Each row is a point on a tangle of strands that fork and nearly touch. The rows are in no order.
In the rows, zero is written as 100.
Points whose rows are less than 54.6 apart are linked; no others are. Some points are linked to none.
K314: 78; 88; 103; 84; 112; 99; 65; 93; 121; 124; 105; 91; 96; 84; 73; 93; 109; 134; 103; 92; 69
K249: 82; 92; 86; 120; 91; 93; 59; 88; 98; 119; 94; 118; 93; 84; 60; 124; 125; 128; 93; 104; 94
K204: 99; 104; 83; 126; 87; 102; 87; 130; 93; 98; 80; 130; 110; 98; 84; 125; 117; 122; 105; 105; 99
K219: 78; 91; 108; 80; 95; 90; 106; 114; 108; 86; 84; 105; 115; 117; 101; 89; 99; 112; 106; 99; 97
K954: 88; 90; 130; 95; 118; 109; 91; 101; 102; 86; 109; 39; 88; 81; 85; 92; 97; 90; 128; 74; 124
K961: 115; 99; 105; 89; 124; 109; 111; 82; 89; 100; 99; 69; 96; 84; 97; 100; 107; 92; 117; 106; 140
K59: 85; 93; 111; 96; 103; 97; 92; 113; 91; 98; 102; 82; 99; 94; 87; 101; 124; 123; 122; 111; 103
K589: 86; 110; 82; 110; 87; 66; 97; 116; 102; 77; 100; 110; 79; 112; 98; 110; 110; 93; 96; 120; 113
K757: 107; 121; 94; 113; 102; 83; 104; 100; 98; 95; 104; 89; 78; 105; 100; 105; 112; 109; 111; 141; 93
K934: 97; 105; 135; 92; 62; 107; 128; 102; 88; 78; 81; 116; 132; 117; 111; 90; 66; 79; 97; 82; 98
K356: 115; 122; 107; 106; 97; 87; 120; 100; 88; 91; 104; 78; 84; 101; 106; 104; 107; 101; 119; 141; 103
K210: 94; 104; 80; 124; 96; 89; 69; 83; 102; 120; 102; 114; 82; 91; 71; 118; 124; 127; 89; 120; 82
K369: 90; 114; 96; 109; 109; 82; 71; 106; 121; 103; 91; 77; 79; 86; 58; 106; 95; 140; 122; 110; 77
K132: 114; 109; 108; 90; 98; 112; 119; 72; 102; 103; 123; 98; 96; 111; 130; 80; 95; 75; 87; 103; 80
K919: 109; 87; 103; 83; 81; 116; 114; 103; 88; 105; 113; 129; 122; 108; 139; 101; 92; 63; 79; 72; 102
K201: 127; 112; 88; 98; 114; 110; 125; 89; 99; 116; 91; 98; 104; 108; 105; 100; 100; 117; 99; 129; 88
K282: 83; 102; 118; 108; 67; 97; 114; 142; 88; 72; 94; 110; 119; 110; 112; 111; 107; 79; 109; 90; 111
K455: 108; 87; 97; 75; 88; 113; 121; 107; 87; 108; 113; 117; 119; 97; 134; 110; 113; 64; 82; 90; 114
K717: 89; 91; 142; 107; 88; 128; 109; 98; 83; 78; 102; 80; 115; 96; 103; 89; 89; 67; 105; 62; 124
K477: 105; 101; 98; 124; 121; 105; 81; 102; 88; 108; 117; 87; 77; 79; 89; 107; 118; 100; 109; 101; 122
K459: 92; 91; 92; 86; 123; 93; 76; 99; 136; 112; 80; 107; 109; 101; 81; 81; 60; 132; 95; 79; 66
K815: 94; 91; 75; 96; 110; 91; 86; 96; 114; 111; 82; 126; 106; 104; 85; 99; 95; 122; 87; 100; 105
K552: 89; 84; 108; 97; 130; 105; 79; 100; 96; 98; 107; 50; 82; 78; 77; 101; 108; 103; 124; 88; 133
K922: 122; 97; 108; 95; 109; 122; 109; 75; 103; 113; 103; 116; 112; 110; 123; 80; 64; 89; 84; 70; 88
K554: 95; 94; 77; 104; 90; 90; 88; 102; 82; 120; 116; 114; 86; 86; 97; 129; 139; 103; 91; 130; 108
K937: 86; 99; 76; 114; 82; 90; 74; 109; 104; 100; 64; 133; 114; 103; 66; 120; 113; 137; 105; 110; 88
K981: 82; 101; 127; 114; 104; 100; 83; 122; 93; 86; 114; 66; 87; 93; 88; 96; 115; 108; 127; 94; 100
K46: 103; 94; 91; 116; 107; 99; 78; 95; 79; 114; 128; 95; 74; 77; 97; 117; 141; 102; 105; 121; 109
K666: 106; 90; 91; 92; 100; 89; 101; 81; 116; 98; 93; 124; 102; 134; 120; 79; 47; 97; 74; 81; 77
K442: 89; 75; 89; 59; 99; 108; 108; 98; 91; 113; 103; 104; 117; 97; 117; 100; 134; 96; 95; 106; 112
K779: 112; 117; 95; 106; 119; 93; 101; 91; 123; 100; 93; 86; 88; 106; 87; 89; 76; 114; 106; 110; 86
K516: 91; 81; 85; 70; 108; 97; 98; 86; 90; 108; 115; 95; 91; 94; 112; 101; 135; 89; 95; 111; 124
K441: 118; 120; 77; 125; 118; 92; 89; 95; 124; 103; 85; 100; 85; 105; 74; 100; 79; 128; 104; 110; 81
K548: 111; 132; 132; 120; 87; 104; 124; 100; 100; 73; 83; 83; 108; 105; 90; 89; 71; 95; 119; 103; 98
K290: 96; 117; 114; 120; 78; 89; 116; 106; 94; 68; 98; 107; 96; 106; 104; 98; 82; 63; 94; 91; 123
K105: 90; 111; 123; 105; 59; 96; 123; 105; 86; 68; 106; 103; 106; 104; 114; 99; 87; 52; 91; 90; 118
K141: 105; 104; 70; 113; 114; 89; 86; 94; 117; 105; 75; 112; 90; 100; 68; 107; 94; 131; 96; 112; 104
K847: 91; 101; 98; 100; 122; 89; 68; 104; 118; 113; 98; 67; 80; 72; 53; 109; 94; 130; 121; 96; 95
K150: 106; 96; 102; 89; 108; 116; 103; 75; 98; 104; 130; 97; 92; 100; 132; 81; 107; 78; 89; 88; 90
K641: 105; 91; 71; 89; 95; 103; 105; 100; 97; 128; 104; 131; 105; 102; 114; 115; 118; 105; 77; 118; 89
K883: 113; 102; 90; 101; 87; 92; 119; 85; 108; 96; 90; 129; 103; 138; 128; 91; 50; 86; 71; 90; 76
K134: 87; 84; 90; 112; 99; 106; 71; 105; 92; 121; 105; 126; 104; 92; 86; 112; 125; 116; 90; 92; 96
K515: 91; 103; 80; 111; 101; 87; 70; 103; 113; 102; 64; 108; 105; 96; 52; 115; 104; 146; 113; 111; 94
K430: 115; 117; 112; 132; 107; 113; 97; 103; 109; 101; 109; 112; 98; 112; 108; 87; 76; 102; 98; 79; 73
K129: 79; 66; 97; 72; 107; 109; 100; 109; 94; 108; 87; 99; 123; 99; 97; 101; 121; 111; 102; 94; 126
K350: 95; 114; 122; 124; 110; 99; 81; 123; 109; 87; 102; 72; 88; 88; 77; 97; 96; 118; 130; 89; 92
K371: 122; 113; 112; 92; 115; 116; 126; 89; 98; 110; 88; 82; 114; 100; 101; 92; 95; 112; 116; 115; 99
K997: 104; 105; 85; 120; 109; 98; 75; 86; 105; 125; 115; 106; 78; 91; 86; 106; 117; 125; 92; 118; 74
K18: 99; 109; 86; 98; 107; 76; 91; 88; 104; 105; 101; 84; 75; 100; 84; 103; 112; 123; 110; 140; 95
K530: 106; 109; 75; 128; 80; 94; 95; 136; 95; 99; 94; 137; 106; 99; 100; 130; 113; 99; 91; 104; 100
K947: 106; 106; 105; 107; 70; 96; 117; 136; 81; 96; 123; 107; 106; 93; 131; 120; 127; 73; 99; 114; 97
K411: 103; 102; 110; 104; 103; 112; 110; 107; 90; 99; 103; 104; 111; 99; 109; 96; 105; 92; 104; 92; 110
K652: 113; 103; 77; 101; 80; 90; 121; 108; 106; 98; 94; 136; 107; 126; 127; 111; 77; 84; 72; 102; 87
K885: 103; 103; 74; 108; 82; 85; 107; 126; 105; 87; 82; 138; 110; 118; 109; 118; 89; 95; 85; 100; 102
K529: 110; 115; 88; 130; 75; 95; 108; 138; 90; 94; 110; 122; 96; 97; 117; 124; 116; 81; 95; 112; 98
K5: 104; 98; 92; 84; 88; 89; 121; 86; 102; 89; 98; 117; 104; 113; 121; 95; 77; 58; 73; 88; 126
K486: 89; 101; 128; 90; 73; 93; 113; 98; 103; 79; 90; 118; 119; 128; 118; 77; 59; 88; 92; 74; 83
K49: 119; 96; 69; 93; 93; 103; 119; 103; 101; 119; 92; 137; 113; 119; 122; 116; 95; 101; 73; 115; 83
K908: 113; 117; 111; 100; 90; 103; 125; 84; 102; 96; 116; 91; 91; 116; 124; 86; 95; 89; 94; 121; 74
K546: 120; 110; 104; 95; 81; 103; 130; 103; 81; 96; 120; 95; 100; 89; 132; 114; 119; 60; 96; 123; 106
K336: 103; 101; 112; 81; 111; 102; 118; 74; 106; 94; 95; 89; 105; 106; 106; 80; 81; 83; 95; 93; 116
K65: 114; 92; 101; 96; 122; 117; 91; 88; 114; 120; 102; 116; 112; 107; 112; 80; 68; 105; 90; 65; 83
K558: 105; 106; 92; 121; 126; 99; 73; 101; 106; 109; 100; 87; 80; 79; 70; 105; 103; 118; 109; 96; 111
K734: 116; 92; 100; 86; 94; 119; 122; 100; 76; 103; 113; 92; 110; 85; 126; 116; 127; 63; 101; 103; 126
K254: 109; 104; 92; 109; 115; 113; 88; 87; 105; 122; 123; 106; 86; 100; 108; 89; 107; 112; 90; 103; 68
K25: 96; 99; 106; 104; 98; 102; 105; 115; 84; 96; 102; 95; 103; 96; 104; 106; 122; 98; 110; 110; 112
K842: 107; 111; 100; 120; 97; 104; 106; 109; 101; 95; 108; 118; 100; 113; 115; 96; 91; 95; 92; 95; 88
K900: 88; 82; 119; 86; 99; 122; 106; 81; 80; 82; 119; 64; 98; 91; 120; 92; 117; 63; 108; 78; 128
K634: 111; 101; 95; 85; 121; 105; 109; 100; 118; 113; 66; 98; 124; 105; 84; 91; 82; 139; 110; 110; 84
K633: 122; 115; 92; 103; 92; 95; 128; 102; 85; 101; 112; 92; 91; 94; 121; 112; 115; 79; 102; 138; 111
K768: 93; 115; 90; 108; 84; 72; 113; 112; 103; 68; 89; 107; 90; 114; 103; 106; 94; 77; 95; 111; 124
K84: 108; 89; 101; 86; 131; 105; 91; 87; 91; 110; 99; 64; 90; 77; 82; 105; 112; 111; 124; 106; 134
K280: 79; 82; 98; 82; 116; 98; 67; 98; 127; 120; 98; 104; 104; 93; 81; 85; 86; 131; 95; 75; 69
K447: 102; 96; 70; 97; 85; 93; 101; 105; 91; 120; 102; 124; 98; 94; 104; 127; 129; 105; 84; 128; 97
K670: 101; 97; 103; 95; 112; 109; 91; 85; 93; 112; 134; 90; 84; 92; 117; 88; 125; 96; 100; 106; 82
K629: 87; 86; 128; 76; 111; 113; 101; 85; 96; 86; 112; 48; 96; 89; 103; 83; 109; 84; 120; 81; 115
K884: 93; 106; 114; 104; 84; 97; 106; 101; 104; 83; 111; 114; 99; 120; 123; 85; 83; 79; 90; 83; 86
K417: 94; 87; 81; 110; 109; 101; 82; 106; 102; 110; 94; 129; 104; 97; 93; 106; 107; 110; 84; 87; 109
K243: 98; 91; 81; 80; 112; 84; 109; 85; 106; 100; 96; 101; 91; 105; 106; 97; 108; 91; 87; 116; 125
K656: 80; 88; 108; 86; 108; 100; 79; 101; 101; 112; 103; 85; 98; 91; 83; 97; 124; 131; 114; 105; 90
K471: 98; 106; 125; 86; 51; 105; 132; 100; 82; 74; 90; 111; 127; 107; 113; 100; 74; 54; 84; 88; 116
K640: 114; 106; 115; 89; 117; 109; 118; 101; 108; 103; 75; 82; 122; 100; 88; 91; 85; 121; 119; 104; 100
K581: 96; 93; 84; 87; 113; 98; 86; 99; 127; 115; 67; 113; 120; 105; 73; 95; 80; 148; 103; 103; 69
K453: 119; 93; 109; 95; 86; 116; 117; 91; 90; 109; 105; 131; 122; 115; 137; 93; 71; 76; 78; 70; 86
K255: 88; 97; 81; 85; 111; 77; 90; 85; 110; 101; 102; 93; 81; 101; 87; 96; 110; 110; 95; 122; 111
K258: 93; 81; 126; 104; 100; 129; 103; 97; 78; 84; 116; 77; 106; 88; 115; 95; 114; 67; 107; 67; 131
K547: 101; 95; 104; 73; 135; 100; 95; 91; 124; 112; 89; 67; 98; 81; 78; 88; 78; 115; 115; 87; 102
K916: 83; 96; 140; 102; 91; 112; 103; 102; 95; 76; 96; 84; 114; 104; 98; 82; 81; 84; 109; 66; 111
K886: 102; 122; 113; 111; 115; 92; 98; 98; 115; 88; 103; 73; 80; 99; 85; 86; 83; 106; 117; 99; 92
K798: 79; 97; 139; 111; 94; 107; 96; 123; 93; 73; 107; 72; 102; 100; 94; 90; 102; 96; 122; 78; 106

Follow the links from the first point to the second, and from the first to the third. Name the last point that the two ways share.
K129, K922, K652: K546
K884, K249, K530: K141
K734, K49, K886: K530
K717, K640, K652: K981
K249, K641, K798: K141
K65, K885, K356: K546
K290, K314, K350: K59
K201, K430, K798: K59

A fork is a point with three links. Follow the links from the first point to the second and name the forks in between, in order.
K883, K546: K652 > K530
K453, K204: K546 > K530
K757, K46: K546 > K530 > K652
K210, K455: K141 > K530 > K546

A fork is a point with three links, a tip a point with one. Leave the first point through the second and follow the links. Name the first fork or tip that comes.
K129, K442: K546
K249, K210: K908
K105, K471: K842
K634, K581: K59
K459, K581: K201
K558, K477: K652
